Each row is a point on a landscape with many valleys, with its height.
From any point a ball takes the steepest step (drop divided by distance) to one of its 6 nearest points. It stops when none of these is lower. Distance is the straight distance between rows; heights are no part of it.
Miki (h 320): [135 124 169 124 174 184  78 133 166 142 143 132  99  73 136  94 130 124
 156 135]
sok (h 379): [138 129  91 140  92 122 175  88 123 116 107 183  99 128 110 122 106 159
 161 115]
zusaf (h 352): [113 132 127 137 153 131  87 112 135 107 165  73 173 120 148 119 149 106
 100 133]
bubi (h 234): [116 140 165 155 163  73 138 199 122 186 104 123  66 218 125 196 105 150
 109 143]
Vivi (h 285): [109 125 156 150 156 112 106 146  96 142 145  83 131 176 152 155 130 128
  50 150]
dal (h 271): [135 132 120 105 109 118 188 140 120  95  58 157 171 150  85 174 111 150
 134 124]
des (h 606): [124 120  79 149  78 121 144  73 163 117 128 199  81 123 135  83 105 144
 190  93]
fesar (h 331): [147 128  96 147  64  86 182  80 148 122 185 159  87  97 171  81 122 104
 136 135]
zona (h 493): [118 145  45  88  80 135 135 145 111  65 112 126 211 141  77 136 105 116
 108 103]
gube (h 229): [132 138 124 117 114  83 165 131 110 156 138 125 137 138 135 154 111 121
 110 117]
kur (h 444): [128 122 164 205 190 148  91 139 169 179 177 109  78  98 174 129 147  71
 117 199]
vunu (h 311): [130 115 162 120 164 171  59 100 133 130 122 129 148  61 120  77 143 127
 164 113]
bogu (h 353): [134 115 115 148 122 110 139  90 177 127 195 112 136  64 160  81 146  67
 129 180]
Nota (h 203): [113 114  99 111 106 110 118 132 105 107 136 100 189 140 140 105 132 122
  92 125]
sozoz (h 458): [149 139  93 116 114 141 128  96 137  96 167 127 140  63 134  63 137 100
 136  96]
zamup (h 220): [105 118 166 129 180 122 103 162  90 138  72 118 130 187 111 166 123 179
 130 130]
feve (h 332): [140 145 172 135 141 148 110 173 158 170 115 182  56 111 123 136 130 128
 191 140]
zabo (h 472): [126 147  65 118  62 104 175  60 140 112 142 192  97 139 117 109  98 129
 144  98]
romer (h 403): [112 125 169 169 176 139  76 145 107 139 144  88  88 163 159 167 156 138
  78 161]
Vaf (h 304): [115 126 186 177 165 147  83 160 147 176 154 107  81 143 142 148 155 118
 108 167]
tesa (h 502): [132 128 120 130 115 125 150  87 141 126 123 192  81 116 136 101 122 161
 188 114]
banun (h 302): [144 132 102 106  86  98 172 106 125 124 124 146 130 126 101 127 107 128
 133 117]
lipa (h 169): [136 120 140 136 123  96 159 154 120 172  95 133 130 166 133 194 113 161
 121 145]
vol (h 402): [104 129 131 131 165 125  93 136 100 129 145  69 149 125 152 133 146 131
  80 122]
vosu (h 447): [138 127 109 114  96 126 154  86 132 111 142 135 118 113 116 107 119 131
 164 106]
zap (h 275): [140 130 144 120 121 133 170 130 123 132  94 136 115 138 134 174 115 152
 141 138]
bube (h 187): [112 113 169 149 180 120  89 150  92 111  74 105 143 198 105 180 123 184
  97 131]
Ner (h 399): [126 124 137 142 146 130 110 118 151 156 164 105 129 105 167 108 147  97
 117 152]
soru (h 449): [144 118 120 113 114 140 142 102 121 110 119 161 122 101 121  94 129 150
 175 111]
Sito (h 398): [118 142  93  92 108 123 107 135 107  94 119  77 206 148 110 130 111 131
  91 100]
sem (h 4): [109 118 134 120 163 143 105 144  77  90  74 101 196 192  96 159 118 176
  89 119]
Sotul (h 281): [138 121 105 117  59  58 204 115 126 140 137 158 146 160 124 169  93 106
 110 131]
kizut (h 276): [141 132 109 122  94 102 168  97 145 143 165 140 105  96 164 102 132 102
 131 149]
zad (h 394): [136 111 152 159 160 132 118 125 165 172 169 125 105  76 172 110 148  80
 137 171]
zikib (h 397): [144 118 167 142 142 130 133 142 156 178 144 120  86  96 173 128 140 106
 149 153]
Vobid (h 286): [124 119 166 148 139  87 116 163  83 146 114 102 120 220 131 187 116 160
  65 142]
fabos (h 244): [139 148 161 131 139 116 162 159 128 168 103 140  95 166 139 169 116 140
 151 135]
Sonop (h 456): [133 144  57  75  86 135 114 132 102  71 145 103 200 125 119 102 122 113
 121 101]
vamak (h 199): [117 131 162 143 140  93 133 147 124 158 134 103 118 194 163 181 119 142
  75 141]
bek (h 477): [132 126  87 130  85 128 156  96 140 104 108 185 103 124 102  94 122 167
 160 106]
fozam (h 278): [141 139 186 150 181 180  53 183 161 172 118 125  49  90 118 107 134 109
 167 164]
bami (h 346): [119 146  62  98  79  95 123 158 111  92 162 103 211 184 109 144 102  99
  68 105]
Fupe (h 335): [149 119 150 114 125 141 150 126 128 125 105 174  94 125 122 120 141 136
 178 123]
div (h 389): [120 113 148 124 169 143  78 112  88 122 122  75 136 139 127 123 150 145
  75 127]
Pov (h 604): [152 111 112 133 111 142 127  80 146 119 145 180  79  86 131  68 124 129
 166  99]
ropot (h 308): [139 124  84 125  75  82 221 109 126 116 117 179 150 174  96 175  88 138
 102 127]
nivam (h 356): [133 136 183 123 161 126 132 162 144 177 132 137  54 121 145 136 134 126
 145 159]
Sas (h 212): [120 126 191 152 171 179  64 171 122 166 126 107  84 130 135 143 148 125
 145 141]
numob (h 461): [114 136  60 112  67 134 179 116 129  62  91 165 169 144  54 143 116 144
 128  98]
Sove (h 363): [116 134 103 119 125 105 127 137  98 116 102  99 194 165 106 162 112 150
 101 111]
pamef (h 241): [137 127 157 127 147 113 152 156 131 142  85 149 110 146 131 166 132 146
 162 121]
gab (h 362): [114 130 100 120 135  94 132 121  94 111 137  82 193 187 124 172 112 149
  50 111]
dup (h 268): [128 106 164 126 172 139  95 129 113 148  98 110 131 149 137 143 138 154
 103 119]
ven (h 533): [136 144  99  77 114 130 124 112 106  80 124 136 168 110 101  90 122 137
 146  97]
mim (h 237): [133 132 128 123 108  93 185 160 117 155  72 148 109 167 107 188  96 156
 148 130]
Nug (h 454): [146 128 138 116 139 159 107 113 124 127 144 131 114  74 147  77 138 111
 167 129]
sesu (h 254): [133 141 186 136 178 152 100 181 107 177  74 119  94 172 114 165 129 143
 154 137]
fir (h 330): [127 138  78 128  95 105 153 123 157 103 188 108 144  88 163  88 142  73
 123 129]
tivak (h 13): [140 111 131 133 107 112 121 124 102 141 133 106 142 157 139 147 122 147
  84 140]
fufem (h 309): [142 135  84  99 105 103 152 116 124 124 164 107 174 125 140 123 115  98
  91 118]
Tave (h 236): [134 131 173 154 152 127 132 155 132 181 134 109  96 170 173 142 137 122
 110 155]
Tida (h 261): [127 127 110 159  82 114 210 113 146 120  82 189 106 151  90 156  90 174
 162 135]
gubiz (h 407): [132 129 112 104 135 131 108 126 129 110 136  97 169 106 134 106 153 110
 129 120]
gop (h 262): [120 133 139 119 121 147 159 129 115 119  64 165 138 132  95 160 110 161
 156 124]
Ribu (h 382): [133  99 128 145 149 135 115 109 151 132 186 103 133  78 158  88 153  82
 125 153]
Sedo (h 412): [114 149  69 106 100 105 149 142 104  87 119 123 209 158  98 158 111 133
  87 102]
gom (h 390): [115 134 184 172 167 143 103 179 168 187 161 120  68 122 167 129 149  83
 138 183]
vamut (h 252): [129 142 104 112  61  98 185 119 126 151 163 130 130 131 128 140 114 118
 116 122]
mogi (h 178): [114 112 174 142 189 194  30 133 137 141 128  94 125  86 146  94 146 130
 112 120]
gomaf (h 283): [121 141 188 143 149 118 156 191 120 166  94 145  82 174 113 187 115 148
 149 157]
nubu (h 388): [107 122  92 113 115 126 162 145 109  91  82 132 215 152  70 156 108 169
 112 113]
finof (h 355): [144 137 185 166 144 166 110 154 155 158 136 164  46  91 119  88 129 123
 209 147]
meza (h 324): [150 138 183 132 164 154 102 139 144 150 146 135  91  86 154 111 145 120
 178 147]
Kebe (h 374): [126 142  93 110 116 127 125 124 148 109 162 111 154  78 153  90 146 104
 132 124]
gagi (h 426): [113 109 109  90 147 162 106 120 109 108  84 132 181 100 101 111 138 152
 136  97]
sobo (h 494): [147 132  90  98 112 140 123 113 134  85 163 132 148  80 128  59 149 106
 142  99]
zal (h 401): [140 132 153 136 103 121 169 122 152 141 137 141  74  96 156 117 129 126
 177 133]
pufir (h 79): [149 124 158 146 126  88 163 176 127 187 141 111 104 191 166 182 116 131
  99 145]
dena (h 238): [116 108 159 157 183 179  41 121 120 114 140  77 122 117 134 110 154 132
 100 134]
dev (h 143): [126 123 156 137 176 203  31 149 106 147 105 116 112 110 123 124 143 139
 138 128]
furo (h 338): [136 117 140 146 125 101 164 132 159 162 155 125  96 114 186 120 145  90
 124 151]
takaz (h 351): [116 140 186 161 142 115 128 176 148 198 157 119  56 158 154 158 146  93
 125 160]
Kufe (h 446): [117 116 158 192 184 149  53 109 128 139 175  87  96 136 160 142 154 108
  72 180]
Nitim (h 365): [118 133  79 107  67  98 182 133 130  79  98 152 190 148  82 147 106 103
 106 124]
Fifur (h 339): [117 121 160 117 163 156  60 122 127 112 154  83 159  99 152 101 152 108
 109 112]
Masu (h 460): [130 137 128 114 143 135 120 113 138 117 145 118 124  90 161  99 143 101
 141 118]
Kopa (h 213): [129 122 158 117 169 168  90 138 126 140 103 141 109 102 114 110 135 146
 174 124]
vazeg (h 191): [145 117 115 126  81  90 189  99 136 145 139 141  91 119 139 130 111 129
 129 126]
sogat (h 453): [124 132  65  89  87 115 171 111 112  97 117 153 203 148  67 130 103 122
 129 105]
Razo (h 386): [113 156  55  83  74 130 114 141 116  94 166  95 206 150 140  90 122  83
 114 117]
Mas (h 341): [115 133 115 139 154 121 103 114 156 105 170  70 165  98 172  97 157  82
 102 147]
bok (h 350): [117 127 105  99 117 142 144 122 109  99  71 150 168 120  91 130 120 150
 144 119]
nugof (h 370): [141 121 123 147 107 128 162  64 166 124 175 159  76  80 168  82 133  87
 151 136]
deva (h 500): [133 135  72 134  88 131 115  74 152  77 165 161  94  88 138  48 133 117
 150  90]
gizif (h 333): [133 132 188 181 158 175  95 178 171 175 152 148  35  91 123 109 136  87
 177 166]
Silon (h 267): [107 113 109 106 139 142 117 149 106 109  73 102 191 149 101 145 136 152
 122  99]
Letem (h 68): [118 112 168 132 196 200  41 124 103 141 105  87 155 114 116 122 146 153
 119 122]
met (h 545): [134 135 104 102 106 150 123 101 118 113 130 150 132  91 113  89 132 136
 157 110]
gadoz (h 438): [153 135 153 139 118 138 144 115 143 148 136 185  45 118 135 107 132 146
 210 124]
Liro (h 345): [122 118  58 139  55 115 204  97 154  99  79 205 119 173  78 160  85 155
 125 101]
vumil (h 462): [143 116 162 133 127 161 102  87 161 129 128 161  86  80 126  86 139 146
 187 128]
vozeg (h 434): [142 119 126 104 137 154 125 124 117 121 123 132 140  98 125 108 143 142
 151 108]
pez (h 256): [118 123 173 144 160 103 117 159 104 155  95 102 115 191 135 183 114 163
  98 143]
dani (h 373): [110 117 149 165 194 146  64 119 130 105 181  66 135 124 151 128 173 124
  64 150]
Biz (h 431): [132 128  69 103  56 118 182  99 133  74 102 164 154 154  77 144  90 147
 143  99]
neku (h 408): [148 119 184 158 151 149 117 143 162 167 167 150  58  86 159 108 146  91
 162 159]
Luvav (h 385): [110 103 175 178 168 156  64 131 148 157 158  87  98 115 149 130 157  91
 115 183]
rur (h 361): [129 117 135  99 163 149 102 135 110 122  76 117 152 120 101 127 138 149
 137  95]
ref (h 282): [127 125 107 125  57  93 202 100 133 127 118 173  87 144 114 165  99 160
 160 123]
zag (h 231): [101 119 135 135 144  92 117 124  90 120  81 101 168 174 112 181 123 161
  82 120]
fona (h 597): [147 118 113  99 130 158 104  95 141  87 145 157 120  72 123  42 134 133
 168  95]
vev (h 251): [116 114 164 138 152 116 149 170 117 123  57 139 158 170  92 199 116 153
 134 123]
logud (h 347): [110 148 116 111 132  92 119 112 135 120 166  78 153 125 152 126 144  98
  91 145]
sim (h 576): [129 147  93  94 129 155  95 110 138  76 139 114 176  57 121  55 146 114
 145  95]
bili (h 287): [153 133 132 120  98 103 176 134 128 170 126 168  87 133 130 133 125 136
 157 149]
lamol (h 284): [120 176 171 134 174 124 121 194 141 180  97 146  58 164 105 152 140 115
 166 152]
gogug (h 406): [134 134  79 104  88 115 139 101 129 100 152 128 159  96 126 105 130 116
 125 101]
tase (h 342): [111 129 135 112 158 138 100 128  85 108 110  81 160 153 127 138 132 151
  66 109]
Lufen (h 404): [136 140  61 103  69 115 170 106 127 101 138 163 148 115 111 117 104 124
 130 103]
liga (h 189): [147 124 147 146  95  97 189 151 137 123  58 183 125 163  93 188 116 164
 145 133]
Tep (h 307): [122 142  57 101  63  74 180 133 120 116 131 136 179 166  87 162  91 112
  68 113]
gur (h 183): [113 121 147 124 154 125 103 144  98 131  79 110 162 163 115 156 125 158
 117 127]
zudab (h 437): [122 117 164 152 170 121  95 116  53  99 136  87 119 186 115 169 129 177
  39 141]
zozo (h 310): [146 118 167 121 145 149 115 124 127 161 131 132 130 104 144 122 125 138
 150 113]
Tirod (h 369): [122 126 127  99 137 133 124 116 115 126 131 107 165 126 132 124 122 108
 105 126]
gadug (h 306): [112 136 103 125 127 125  96 126 129 110 162  72 168 124 151 111 149 102
  77 127]
duka (h 400): [122 137  95  99  92 116 172 134 140 113 100 153 166 127 105 139 105 138
 114 107]
bibu (h 364): [143 135  83 160  87 108 160  78 161 112 205 155  87  58 160  76 139  74
 151 125]
Zakop (h 427): [120 121 149 163 165 157  93 124 156 153 173  95 117  87 168 110 151  90
 117 174]
Fomu (h 605): [115 133  55  79 122 153 139 136 103  60 102 124 198 124  81 103 138 140
 149  80]

Call two points neighbours if one is among the 6 nearest of the other. Go from one point of each pair to the other, from neighbour to neighbour, staying as low as possible. Name the highest point that can't be avoided.
Letem, sem | sesu
pufir, vazeg | gube
tivak, pufir | vamak

Where does a ball stop that starts at each point below?
gizif | Letem
gom | Letem
kur | Letem
Pov | pufir
met | pufir
sobo | vazeg
Luvav | Letem
Masu | vazeg
feve | pufir
gadoz | pufir
sogat | vazeg
